Points on a hilly landscape, in no order, each with its height.
A climber steps from a point to the highest of its 2 nearest points, and stops where none of them is higher. Distance is the straight distance between rows; heights are no part of it.
K402: [128 139 151 146  68  94 105 124 140  40  96 152  80 178 146  82  95 167
 134  99 125 147 161 132 144 136 155 130 171 172 143 155]  (h 638)
K627: [ 92 147 130 121 142 115 157 131 123 124 172  90 143  84  97 140 151 133
 178 121 181 125 187 100 175  90 127 129 115  69  96  83]  (h 322)
K691: [117  62 161 154 142 158 112 109 158 158 155  90 166 162 126  96 120 153
  79 157 121 176 175 156 161 130  98  86  94 120 104 128]  (h 466)
K896: [106  80 106 125 134 118 177 123 174 108  37 174 100 137 157 133 109 126
 154 101  94 129 158  76 148 131 151 157 164 154 130 115]  (h 128)
K654: [161 101 117  99 139 149 174 131 137 195 195 129 163  90  81 116 115 141
 107 142 132 120  86 129 134 135  81  86 108 112 105 152]  (h 469)
K660: [127 114 129 131 109  31 109 130 134 145 141 180 131 187 155 120  97 101
 142 150 122 118 147 129  63 130  98 165 151 139 112 141]  (h 511)
K146: [137 117  76 124  97 135 148 144 103 133 168 112 178 106 125 173 171  56
 153 172 136 144 146  76 165  85 129 167 142 139 119  34]  (h 400)
K129: [ 94 110 155 113 176 142 110 110  92 193 130 120 148 146 125 195 130  69
  91 162 103 146 164 156  62 114  96 148 134 121 141 114]  (h 276)
K417: [ 90 114 114 119 165 133 157 157 112 154 111 129 119  94 113 209 179  97
 166 138 139 134 173 107 143 133 125 164 108 102 144  87]  (h 335)
K338: [103 184  89  79 137  90 139 194 110  51 100 171  55 141 159  71 104 135
 159  65 160 112 118 145 137 130 124 135 104 138 125 119]  (h 158)
K834: [121 144  80 142 130 169 102 138 115 106 168 106 153  97 129 102 161 146
 140  92 160 112 158  99 150 123 133 127  67 120 137 130]  (h 369)
K758: [125 189 157  75 164  77 107 142  96  89 165 149 107 150 156 117 118 140
 175 117 176 145 135 139  94 137 102 169 155  99 111 126]  (h 439)
K859: [140 122  89 105 142 141 154 155 145 150 146 112 135 121 126 139 171 168
 119 112 114 153  58 116 150 159  96 112 112 150 142  89]  (h 96)
K400: [118  90 163 103 143  77 140  76 114  92  70 131 125 131 111 156 125 155
 182  94 105 137 161 130 103 140 165 138 175 138 125 127]  (h 48)
K530: [169 177 132 130  79 137 160 114  81  63 136 160 121 135 138 106 131 117
 162 112 101 101 106  84 162 159 158 126 105 138 101 144]  (h 300)
K704: [102  51 107 102 184 159 134 106 170 212 123 126 141  99 109 148 114 125
  75 124  91 123 127 102 124 130 104 111 120 134 145 135]  (h 289)
K946: [132 116 171 136  84 102 168 140 154 138 125 136 163  90  93 158 148  70
 160 154 175 155 108 115 159  82 149 157 198 106 137  95]  (h 327)
K272: [ 90  87  79 157 124 143  93  88 137 182 165 118 142 106 127 153 159 116
 107 120  92 141 156  98  81 142  87 137 116 178 159  95]  (h 254)
K730: [154 122 114 113 153 183 131 161 136 111 140 123 166 109 155  73 140 146
 147  78 195 108  70 143 129 120 127 142 152 124 110 129]  (h 222)
K666: [144 146 134  84 147 137 109 116  53 133 100 165 128 188 143  77  54 103
 112 153 139 101 106 167  76 102 142 149 143 119  92 184]  (h 514)
K845: [147 119 173  99 127 146 158 160 117  73  78 156 145 104 124 120 161  98
 178 125 161 150 125 128 182 136 156 124 120  92 125  94]  (h 193)
K832: [130 115 176 125 107 134 115  97 148  81  80 139 100 143 119  65  88 162
 123 123 133 144 145 165 148 141 178 113 160 143 148 185]  (h 671)
K483: [112 107  98  95 133 126 160 133 132 127 134 160 131  98 107 130 114 170
 149  67 131  72 155  78 155 127 141 152 103 135 138 188]  (h 524)
K454: [113 102 148 175 118 164  91 105 155 116  85 125 153 140 157 158 155 135
 132 105 117 110 177 126 128 113 165 121 114 123 135 118]  (h 409)
K941: [104 102 205 126 102  97 151 117 177 126  78 130 102 153 108 104 101 114
 117 149 134 180 128 157 165 121 164 123 177 123 162 155]  (h 596)
K657: [122  80 105 151 129 166  96  77 103 169  77 126 167 180 147 128  96 106
  83 149  66 103 153 137  71 103 145 124 121 158 117 146]  (h 500)
K697: [145 139  47 177 118 179 145 110 130 173 139 122 109 125 127  69  89 145
  81 127  98  77 107 157  85 141 122 113 112 177 125 185]  (h 257)
K49: [130  60  98 100 199 146  78  85 112 191 134 113 143 111 107 133 115 152
  83 120  87 125 159 116  83 145 114 106  88 138 137 160]  (h 298)
K940: [128 160 198 146 107 170 152  85  86 121 154 100 128 124 105 188 102  53
 111 185  96 168 171 114 135  99 144 125 157 114 116 152]  (h 139)
K574: [128 195 206 137  87 123 119 140 119  93 125 138  74 128 130 175 168  82
 154 161 137 136 109 108 165 144 162 137 143  84 138 102]  (h 410)
K515: [142 111  51 124 139  95  62 150 127 116 150 148 153 172 167  95 107 157
  84  82  97 101 136 108  61 140  68 112  81 178 107 118]  (h 387)
K771: [112 166 144  64 173 100 111 121  95  99 158 114 115  85  97 147 131 150
 151 104 147 116 160  86 149 137 142 155 130  97 166 152]  (h 386)
K581: [ 86 163 125  71 165  81 156 142  84  96 140  75 131 108 104 201 164  69
 134 159 120 144 187  82 191 117 152 182 152 101 135  57]  (h 235)
K438: [186 118 133 167 114 184 147  83 141 144 127  99 168  97 115 163 149 120
  99 158  66 163  76 121 125 125 124  74 141 139 102  94]  (h 283)
K118: [134  83 101 146 159  50  75 131 156 141 106 164 101 142 144 150  94 170
 101 121  60 113 166 118  66 169  93 112 101 157 130 142]  (h 402)
K14: [145 142 104 141  98 116 148 164 122 131 108 162 176 113 134 157 185  92
 176 110 146  54 112 127 124 107 150 145 112 107 111  94]  (h 277)
K340: [ 86 118 172 114 190 140 159 149 119 171 119 114 125 104 110 223 141  51
 117 155 132 185 160 130 121 120 104 146 139  83 148  98]  (h 304)
K53: [146 190 156 168  60 129 178 168 139 114 135 128 101 129 121 164 181 110
 148 157 140 131  81 130 186 125 139 108 128 106 111  76]  (h 470)
K596: [139 146 128  65 111 107 136 145 111  83  61 153 111 151 133 148 165 136
 129  91 115 121  75 137 139 153 166 139 125 147 155 122]  (h 80)
K80: [ 89 151  91 127 108 110 100 164 137 110 175 100 118 112 127  94 136 166
 133  85 199 110 110 131 118  94 124 157 173 161 167 139]  (h 519)
K285: [108 111 140 132 155  64  83 132 186 177 126 118  98 123 131  95  81 125
  91 171 121 129 114 168 116 124 139 108 147 110 159 139]  (h 196)
K312: [123 108  53 131 147 153 117 108 119  70 109 109  85 112 135 111 134 180
 150  73 125 174 187  73 171 122 123 144 103 165 134 109]  (h 530)
K342: [164 119 121 163 113 107 114 102 127 116  90 151 117 145 125 100 107 177
 146  96 117  63 126 175  66 163 148 130 159 145  91 184]  (h 36)
K328: [ 95 181 191 132 126 126 112 107 124 116 122  89 112  71  74 126 125 112
 144 163 185 144 115 140 139 115 159 121 151  80 191 146]  (h 389)
K757: [ 53 132 108 121 125 107 128 123 125 162 195  69 130 146  91 122 141 169
 102 121 159 152 186 132 150 102  79  99  89 118 132 109]  (h 230)
K7: [125 131 143  98 185 175 157 121 106 102 106 155  81 101 149 134 120  94
 162 132 112 190 164  74 166 147 115 134  89  88 116 118]  (h 461)
K689: [131 120 122 113 163 166 169 146 151 124  94 108 127  45 105 157 146  90
 136 146 127 169  95  75 197 107 136  99 127  85 144  73]  (h 102)
K241: [115  54 117 129 145 189 136  89 140 187 181 100 173  94  78 133 141 115
  67 123 118 162 161  79 165 111  94 103 101 128 125 126]  (h 275)
K872: [117 121 159 120  93 116 181 125 151 116  85 173  88 176 159 160 104  95
 126 143  74 125 115  68 168 123 149 148 159 145 102 127]  (h 144)
K148: [203 115 153 161 111 122 105  98 130 149 148 137 148 156 143 125 112 132
 117 174  86 106  79 132  97 163 126 113 150 135  85 142]  (h 350)
K881: [152 150 132 117 141 170 122 175 116  61  92 155 136 108 158  79 160 122
 173  84 187 113  88 149 137 150 166 149 125 110 134 125]  (h 210)
K478: [123 118  99 122 113  80 107 150 134  79 105 160  94 150 140 134  68 195
 107  69  91  97 175  76 130 124 113 130 120 174 126 166]  (h 539)
K163: [136 118  99 123 144 138 155 169 188 146  73 137 113  95 136 156 179 166
 116 104 108  98  79 108 168 157 136 121 117 121 153  84]  (h 103)
K138: [144 108 133 127 123  83  95 116 170 126 103 168 112 162 175  92  78 133
 128 129 130 121  95 109  96 115 136 159 199 149 123 153]  (h 531)
K671: [149 176 153 148  81 151 112 127 131  82 121 157  77 117 136 114 139 134
 150 106 147  86 108 112 130 172 171 145 135 131 150 181]  (h 326)
K544: [125 146 120 140 153 148 155  75  84 155  74 131 108 131 124 168 125 102
 130 143  61 143 124 168  74 138 127 108 103 127 122 122]  (h 295)
K649: [115 156 203 137 118 145 135  84  85  84 117 103 146 141 108 139 124  84
 125 161 119 161 175 165 149 112 163 105 116  98 136 131]  (h 156)
K854: [146  67 125  88 168  51 113 133 149 172 174 142 173 135 129 110 114 150
 121 134 115 129 118 137  95 154  80 109 127 129 109 119]  (h 431)
K619: [147 159 154  77 159 126  98 140 110 130 181 144 105 111 130 124  95 148
 129 127 142  87 108 101 124 145 138 144 122  99 125 196]  (h 362)
K56: [ 94 171  89 112 117 138 178 132 116 154 142  94 103 152 113 101 110 174
 108  94 134 110  80 187 120 117 112  91 121 157 119 148]  (h 238)
K181: [153 143 100 180  95 130  86 126 179 119  89 126 110 140 142  79 133 158
  64 126 103 108  77 167  96 168 149 125 132 177 182 155]  (h 301)
K156: [106 117 151 148  98 143 127 100 130 133 130 126 142 148 120  66  64 137
 131 132 156 103 167 163 131  92 158 137 150 140 133 194]  (h 609)
K943: [151 109 163 163  86 118 123 111 167 135 105 137 166 148 149 146 157 108
 137 138 115 123 103 133 125 123 142 127 157 133 125 106]  (h 376)
K525: [120  75 156 154 133 112 158 110 190 128 116 114 133 151 145  76  81 154
 119 133 112 176 168 143 171 135 110  98 127 118 105 128]  (h 494)
K343: [117 164  93 151 101 129 120 170 114  71 166  93  80 129 125 107 138 200
 136  72 170 124 139 138 139 136 117 135 126 173 135 151]  (h 490)
K632: [107  89 167 132 137 147 129 151 144 153 121 187 101 182 165 147  98 133
 138 151 133 134 171 138 116 144 101 155 121 115 115 171]  (h 147)
K568: [ 83 112  88  80 130  94  87 156 140 155 166 109 147 142 122 133 119 169
  83  98 145  99 123 119 123  92 113 131 129 162 172 132]  (h 557)
K292: [123 164 128 131  68  24 116 157 139 108 118 173 117 178 147 138 138 110
 140 115 120  92 133 137  98 124 132 151 121 140 136 140]  (h 553)
K937: [116 122 146 103 125 106 146  98 120 157 150  99 155 144 117 160 105 101
  94 150  73 133 123 111 141  93 132 107 134 126 118 120]  (h 478)
K953: [134 151 102 157 135 154 141 108 155 182  92 151  91 113 144 138 124 101
 109 145  91 106  79 150  88 127 123 115 113 128 151 138]  (h 279)
K800: [100 150 167 104 176  80 101 123 142 145 159 114  61 125 146 115  80 120
 123 172 131 181 117 137 120 133 111 135 151 102 149 136]  (h 185)
K275: [132 153 146 160 142 131 163 113 135 109 125 135 102  90 151 151 140  54
 174 155  97 177 147  84 153 133 124 120 113  84 102  74]  (h 415)
K756: [149 131 132 176 143 147 138  79 100 176 129 110 143 133 136 151 119  92
 131 159  69 130 141 160  76 114  96  79 103 107  64  94]  (h 315)
K214: [136  87 132  79 163 116 137 114 106 196 203 119 139 129  95 151 116 170
 123 131 129 125 123 126 111 145  85 123 140 128 100 140]  (h 448)
K186: [117 125  93 140 123 132 109 129 135 107 135 147 144 108 150 102 137 110
 127 124 100 131 159  73 145 142 129 129  64 141 163 155]  (h 388)
K571: [140  89 149 138 161 179 146 143 157 128 113 118 162  68 118 158 126  34
  90 166 112 213 116  79 159  99 123 114 134 111 143 106]  (h 91)
K970: [ 96 162 105 113 109  70 120 139 112  84 128  85 120  96 103 182 171 100
 159 152 143 116 175  80 189 113 189 175 157 123 171  69]  (h 264)
K100: [198 142 117 184 101 190 143  88 146 107  90 119 121 147 136  83 133 173
 101 134  89 128  89 158 104 199 150 120 130 173 134 165]  (h 317)
K59: [105  92 113 107 191 142  91  77  80 148 115 131 136 142 130 117  79 146
 119 106 120 130 213 118  77 102 108 140 101 115 101 164]  (h 313)
K475: [ 98 148 138  70 145  67 113 108  92 112 148 114 141 158 132 126 105 107
  90 149  91 163 170 116 130 115 130 135 114 136 159 147]  (h 441)
K335: [102 136 143 149 100  84 130 158 198 156 148 116 119 116 121 112 127 149
 109 144 153 106  87 130 154 137 127 109 136 105 162 136]  (h 207)
K508: [163 108 144 116 133 176 187 162 135 157 159 164 190  59  78 138 124 110
 139 141 175 138 105 127 140 105  94  99 125  89 105 149]  (h 496)
K172: [103 188 134  92 140 108 159 113  73 137 193 120 136 101 100 167 137  90
 146 160 133 146 165  90 133 121 112 174 135 112 158 138]  (h 427)
K792: [116 153  87 155 110 117 150  83 130 148 123  99  87 142 114  83  77 174
 104 127  89 118 125 171 126 114 135  94 129 162 120 166]  (h 247)
K849: [174 141  84 127  88 108 144 140  86  35 103 146 139 131 138 119 177 132
 187 113 121 103 144 104 166 163 174 145 104 156 112  88]  (h 280)
K183: [115 125 201 139 125 158 183 138 117  99 115 127 146  89  83 148 133  89
 154 148 153 170 180 127 183 111 139 102 108  64 122 134]  (h 173)
K977: [143 126  90 102 119 103 127 138 104  50  91  97 118 116 123 137 188 157
 170 118 123 161 136 113 190 158 165 125 105 146 156  68]  (h 263)
K98: [127  96 105 157 103  99  81 117 142 122 145 102 176 157 136  73 127 163
 104 120 139 137 137 185  90 129 116 116 140 180 145 131]  (h 528)
K694: [127  97 163 160  99 111 120 108 123 192 192 100 155 143  93 117 126 130
 127 179 161 155 133 188  96 126 107 128 174 143 133 125]  (h 688)
K984: [132 110 104 169 116 199 155 159 144 121 147  96 170 115 128 112 183 121
 136 136 167 180 135 121 196  97  95 104  87 103  97  51]  (h 278)
K128: [101  97 108 134 152 139 166 130 175 125  48 122 113  74 134 151 142  97
 139 115 101 134 135  88 172 120 170 129 124 109 157  88]  (h 115)
K101: [141 134 143 113 125  71 108 105 102  85  55 166  81 147 107 133 114 173
 158  83 116 114 126 170  63 157 152 135 160 162 123 163]  (h 41)
K30: [ 94 101 136 130 105  65 104 142 159  80 122 129 101 172 148 133  90 179
 118  95 114 153 193 101 160 106 124 138 152 172 139 136]  (h 578)
K954: [156 155 142 127 139 152 165 110 113 130 115 136 102  57  79 145 152 140
 150 129 122 135  75 136 128 189 140 107 104 114 168 165]  (h 404)
K260: [124 121 141 110  85  76 122 157 149 108 130 122 144 131 128 144 164 112
 149 146 174 142 113  98 175 108 170 178 180 135 173 100]  (h 294)
K426: [126 143 128  88 156 174 125 120  94 128 174 111 179  89 114 112 122 106
 135 109 171 128 160  92 167  75 122 131  94  72 109 142]  (h 347)
K420: [117 117 177 152 148 176 127  75 103 140 164  69 133 129 121 201 131 109
 138 136 115 174 173  99 124  97 123 137 175 109  84 105]  (h 123)
K679: [138 127 167 143 108  92  96 139 124 170 162 137 173 158 120 110 136  66
 106 196 145 142 122 187  97 118 107 136 128 112 147 126]  (h 628)
K204: [164 132  90 147 127 185 134 141 131 107 133 135 148 159 183  51 114 146
 137  92 167  95  60 140  79 138 103 154 165 157  82 154]  (h 232)
K709: [ 91 116 101 137 167  82  96 151 164 149  93 152 100 132 153 176 130 153
 125  94  97 100 168 132  84 138 107 124  90 121 146 119]  (h 385)
K198: [124 168  76 129 107 134 152 216 135  45 101 146  50 120 151  87 159 151
 152  73 180  69 119 136 173 162 156 154 117 138 119 118]  (h 170)
K76: [143 146  60 148 102 118 118 184 144  61  87 164 107 144 160 110 119 177
  98  50 101  57 138  99 113 154 119 135  94 178 128 170]  (h 507)
K774: [100 119 146  81 165 161 123 135 122  61  95 122  76 135 156 139 121 125
 137 119 112 173 173  64 215 124 160 131 115 108 119  88]  (h 512)
K820: [146 115 155 107 148 154 170  91 106 124 120  84 136  86  77 151 142 177
 142 110 114 164 107 128 167 152 145  92 114 119 130 136]  (h 379)
K61: [131 165 130 122 130 183 122 193 113 126 179 124 137 125 150 135 160 118
 144 148 183 140 107 119 178  97  97 126  95  80 107  82]  (h 296)
K180: [151 144 114 145 125 168  86 135  99  81  93 160 151 184 196  92 117 122
 138  98 151  90 104 122  70 125 124 147 122 143  91 146]  (h 245)
K785: [140 167 182 141  84 183 119 103 123 117 112 122 110  99  95 132 132 121
 131 135 161 103  97 142 139 122 189 137 160 124 162 183]  (h 353)
K725: [142  80 124 103 168 150 126  83 111 197 154 124 152 147 137 149  78  79
  86 175  76 145 101 104  93  96  98 110 154 137  79  98]  (h 462)
K967: [ 78  77 183 146 141  99 150 106 171 137 118  97 141 134 117 124  90 105
 129 142 133 166 182 137 149 101 137 122 160 108 133 136]  (h 534)
K899: [ 81 180 135 129 127 168 127 144 115 159 125 100 115 107 108 162 157 107
 124 140 175 135 100 152 138  95 126 131 130 104 181 111]  (h 433)
K850: [103 125 151 134 134  69 140 119 110 129 156  94 111 157 117 197 172 159
 148 136 104 182 162 140 125 168 101 130 117 138 138  93]  (h 233)
K917: [130 143  90  88 134 127 118 154  88 130 122 134 128 131 131 174 173 147
 126 106 112 110  86 122 110 149 127 151 101 158 162 133]  (h 89)
K839: [166 128  67 143  83  96 130 185 141  55  73 172 127 122 138 110 172 147
 136  65 129  79 108 114 124 166 149 167 123 184 162 147]  (h 477)
K116: [113 136 130 131 121  68 142 138 136  77 147  96  99 141 133 136 150 157
 171 129 130 177 151 110 183 145 127 125 123 128 120  72]  (h 249)
K957: [134  84 139 100 183 166 118  77 108 159 139 104 178 109 104 100  86 119
 109 123 128 129 173 117 138  75 131 105 108  83  90 160]  (h 328)
K625: [184 131 128 178 111 238 127  72 126 118 106 100 147 135 142 106 123 156
 105 141 103 147 106 144 129 129 139 102 133 147 105 135]  (h 299)
K492: [153 176 159  99 135 125 137 107  58 134 135 140  79 140  97 108  97 115
 126 186 114 152 113 188 110 158 133 123 118 124 130 186]  (h 510)
K598: [127 156 127 119 136 112 170 141 130 135 127 116 161  86 114 130 151 118
 186 115 160 100 105 134 150  84 135 103 124  69  96  63]  (h 297)
K288: [142  89 109 164  87 103 106 105 196 148 160 112 193 132 134  55 115 139
  91 133 128  93 103 143 107 127 132 113 167 153 138 123]  (h 555)
K763: [130 108 139 147  91 134 140 133 130 149 164  89 172 101 100 199 191  87
 147 167 145 168  97 108 139 107 117 140 182 145 135  43]  (h 365)
K278: [120  84  99 117 147 152 113  92 150 234 159 122 140 145 129  96  75 122
  54 161  85  96 102 130 100 100 103  96 156 152  86  94]  (h 488)
K608: [161 161 117 164  87 148 119 116  83 131 165 106 125 168 131 100 144 140
 139 139 150 125  84 196  68 156 106 138 134 173 115 164]  (h 583)
K707: [ 77 135 155 119 154 177 120 139 102 137 147 115 146 174 151 163 146 115
 135 137 159 159 199 141 129  82 105 151 107  97 112 107]  (h 127)
K318: [154  86 111 116 174  53  70 136 137 147 120 150 146 138 126  78  92 150
 101 145  89 109 144 165  74 171 115  99  89 126 128 156]  (h 416)
K563: [146 171 135 140 103  97  96 178 158 126 141 165 110 167 192 126 136 121
 126 119 136  74  72 129 104 148 124 142 113 115 110 136]  (h 506)
K811: [145 162 135 133  95  87 134 171 181 126 108 129 129 106 112  96 167 138
 128 106 179  89  41 143 150 142 164 134 149 106 161 130]  (h 195)
K959: [118 157 178  53 124 115 131 121  96 107  71 142 132 156 118 165 134  95
  95 129  89 122  97 134 150 120 176 123 114 122 162 141]  (h 70)
K239: [ 86 188 121 105 116 119 110 165 100 115 134 108 131 130 124 140 154 123
 130 102 206  87 115 154 123  84 152 161 139 119 170 125]  (h 476)
K133: [131 174 105 130  86 108 142 191 142  76  82 113  93 126 122  96 187 152
 129  60 182  75  44 165 131 146 173 147 149 145 139 131]  (h 183)
K229: [207 109 122 138 124 154 193 134 134 189 142 156 136 100  75  92  97 136
  88 173 117 110  68 168 125 149 114  92 141 125 101 181]  (h 449)
K36: [140 125  81 133 167  73  65 169 155 125 132 164 127 140 169  68  86 145
 109  86 143  91 127 152  54 142  81 123 106 138 118 150]  (h 401)
K315: [103 118  76 170 123 182 107  96 147 206 137 131 121 103 126 116 122 123
  96 129 115  91 129 142  74 126 112 125 109 158 160 155]  (h 267)
K950: [ 90 171 123 116 111  93 181 148 119 122  93 134 108 164 123 107 134 133
 144 105 138 125 113 200 125 112 122 114 109 130 119 114]  (h 225)
K3: [103 127 180  57 146  87 152  99  79  73  63 128 141 133 102 157 138 103
 151 108 101 150 163 133 141 135 179 136 143 122 162 119]  (h 58)
K442: [144 130 152 128 154 177 146 135 134 179 144 123 173  57  89 177 133  87
 120 152 152 150 101 141 106  69 104  85 140  82 109 102]  (h 532)
K936: [133 163 141  79 152 113  89 121  50  94 121 164 119 178 147 123  88 141
 145 127 165 120 134 150  49 127 110 188 168 140 114 171]  (h 475)
K521: [131 102 125 152 125 108  94  80 133 128  97 152 115 141 140  62  45 113
 128 152 129 111 158 131  81 104 154 155 177 147 134 181]  (h 572)
K662: [ 93 125 109 124 160 118 109 163 122 118  99 169  99 110 153 171 155 123
 173 102 138 111 213  99 124 139 119 161  77  96 129 117]  (h 361)
K301: [138 147  67 155 104 125  98 192 165 101 149 110 116 122 158 137 186 181
 131  90 152  66 105  95 159 147 140 140 117 145 124  79]  (h 420)
K603: [202 137 125 146 123 157 179 131 170 154 114 134 132  81  94 101 141 151
 106 145 116 105  32 159 118 195 130 100 123 128 152 161]  (h 429)
K351: [101  83  96  97 172 143 125  98 101  89  72 104 115 114 132 170 140 135
 154  85 105 167 198  64 160 112 158 157 136 147 135  98]  (h 579)
K634: [147  91 147 113 146 136 142 117 172 157 106 140 140 101 130 127 102  65
 108 159 113 171  68  95 141 106 134 134 175 126 162 126]  (h 81)
K641: [118 135 177  89 125 146 148 144 124 119  98 170  87 192 163 145 103 138
 139 125 127 126 117 116 158 119 129 136 141 116  98 138]  (h 159)
K656: [113 126 118 131 105 146 170 110 101 147 156  98 175 135 114 185 146  64
 103 149  81 154 148  83 163  73 117 104 112 139 101  78]  (h 440)
K506: [151 185 120 119 133 141 118 119  52 106 138 136 125 154 134  62  98 106
 126 142 143 108  88 196  72 137 130 132 106 138 107 174]  (h 547)
K401: [196 121 118 151 124 137  73  90  98 104  87 125 131 178 154 106 112 153
 106 157  77 130  81 146  74 175 141 126 138 173 113 147]  (h 333)
K373: [129 112 116 149 127 170 110 171 142 154 194 122 145 100 138 169 192 137
 175 128 196 113 123 101 138 134  98 149 120  98 114  64]  (h 318)
K233: [118  90  81 112 135 165 152 126 152 159 145 134 149 137 126  92  99 169
  86  88 128  87 143 100 165 109 117 113  89 134 108 175]  (h 559)
K69: [162 155 174 110 136 104  79 144 104 144 112 161  91 170 142  69  70 121
 110 167 141  71 103 190 111 129 172 128 142  93  96 176]  (h 483)
K643: [133 157 147 105 154 105 137 116 140  97 132 149  42 126 154  82  76 147
 155 133 127 172 103 133 142 166 114 116 143 118 118 144]  (h 175)
K589: [108 106  86  94 134 116 115 172 135 152 170 126 153 148 119 134 146 188
  82  82 120  87 142 120 158 140 101 105  63 128 132 150]  (h 591)
K358: [160 152 148 152 101 161 179 146 125 126 140 149 100 117 128 170 156 114
 172 158 133 184  70 131 152 147  98 130 147 124 112 103]  (h 523)
K736: [121 106  84 143 102 105 106 198 170  95  79 153 126 136 155 155 162 179
 148  69 156  66 146 128 129 120 151 158 144 154 141 108]  (h 447)
K109: [131 180 192 123 142  92 131 124 120 114 127 151  86 141 163 177 139  71
 157 167 100 150 138 118 117 157 131 139 135  78 112 100]  (h 370)
K793: [115  75 117 154 150 134  65  72 126 167 115 116 122 153 148  96  61  93
  87 174  83 152 169 128  82 102 136 145 163 157 132 139]  (h 533)
K37: [149 116 171 181 116 157 148 122 144 143 178 109 127 102 113 147 136 108
 148 183 140 209 111 127 149 151  89 107 143 110 121 109]  (h 577)
K636: [143 136 150 120 137 105 115 134 133 198 162 136 168  97 104 121 108  68
 109 171 147 112  81 173  92  95 109  99 141  89 124 117]  (h 580)
K409: [182 158 133 163  80 152 181 122 125 129 130 119 191  80  85 152 169 126
 134 133 115 106  75 154 134 114 132  73 110 118  99 103]  (h 265)
K928: [129  84 116 153 119 154 119 107 195 183 154 138 174 118 151  90  94 112
 102 134 128 100 126 103 127  89 119 118 152 124 106 113]  (h 521)
K572: [ 96 157  97 135 107 167 133 134 126  72 123 115  49 113 129 127 130 187
 157  84 158 132 165 101 181 121 155 154 143 163 141 132]  (h 493)
K743: [ 73 121  67 148 121 106  82 127 134 152 187  96 147 112 113 129 174 138
 126 102 145 137 183 126 103 122  84 122  86 154 155  65]  (h 242)
K794: [131 103 146 113 150 102 109 116 114  95 101 138 126 152 150 139 124 120
 123 137  74 173 159 103 131 157 134 129  95 147 151 151]  (h 413)
K744: [161 164  93 178  88  66  80 142 156 108 155 107  89 151 133  82 107 174
  75 134 100 107  91 163  89 171 127 112 126 181 140 163]  (h 290)
K870: [141 144 131 165 107 131 139 119 124 136 214 109 122 116 112 108 138 150
 161 157 167 162 114 147 117 160  92 131 129 128 130 149]  (h 630)
K34: [146 167 182  83 136 117 162  95  61 143 155 156 121 125  87 159 104  96
 147 172 126 129 143 137 104 135 125 156 144 105 118 183]  (h 474)
K661: [117  85 144 152 134 210  99 108 121 151 117  96 181 138 116 136 148 147
  94 128 126 139 165 163 138 120 130  97  80 128 141 151]  (h 438)
K547: [130 136 116 123 138 137 111 126  94 150 128 156 176 140 155 136 133 109
 157 104 142  63 131 141  62 107 125 140 116 109  96 122]  (h 260)
K114: [ 95  94 123 135 141 149 119 171 150 138 159 144 131 171 166 120 138 152
 151 118 172 155 178 138 140 123  81 142 102 125 115 121]  (h 138)
K963: [168 137 140 170 137 155 127 103 135 142 113 137 120 156 158 119 116 156
 120 136  81  91 109 163  98 167 122  82  94 108  63 127]  (h 332)
K317: [ 71 125 122 141 106 115 148 142 162 151 171  86 139 116  96  84 122 150
 104 145 171 149 130 125 181 114 105 103 102 125 163 141]  (h 219)
K860: [131  88 136 164 105 171 134 117 149 181 186 107 172  98 115 186 188 124
 144 127 151 131 128 109 114 119  90 120 156 131  95  47]  (h 339)

For each start below, name the point where the climber stops.
K198 | K148
K116 | K80
K643 | K148
K56 | K148

Call two points neighbours if one is among the 2 nearest of the other. Go from one point of each pair to the other, from neighbour to neighbour, staying as high as possible. Name the lowest point that can't be avoided.
K292, K832 | K660
K589, K351 | K343
K937, K288 | K725
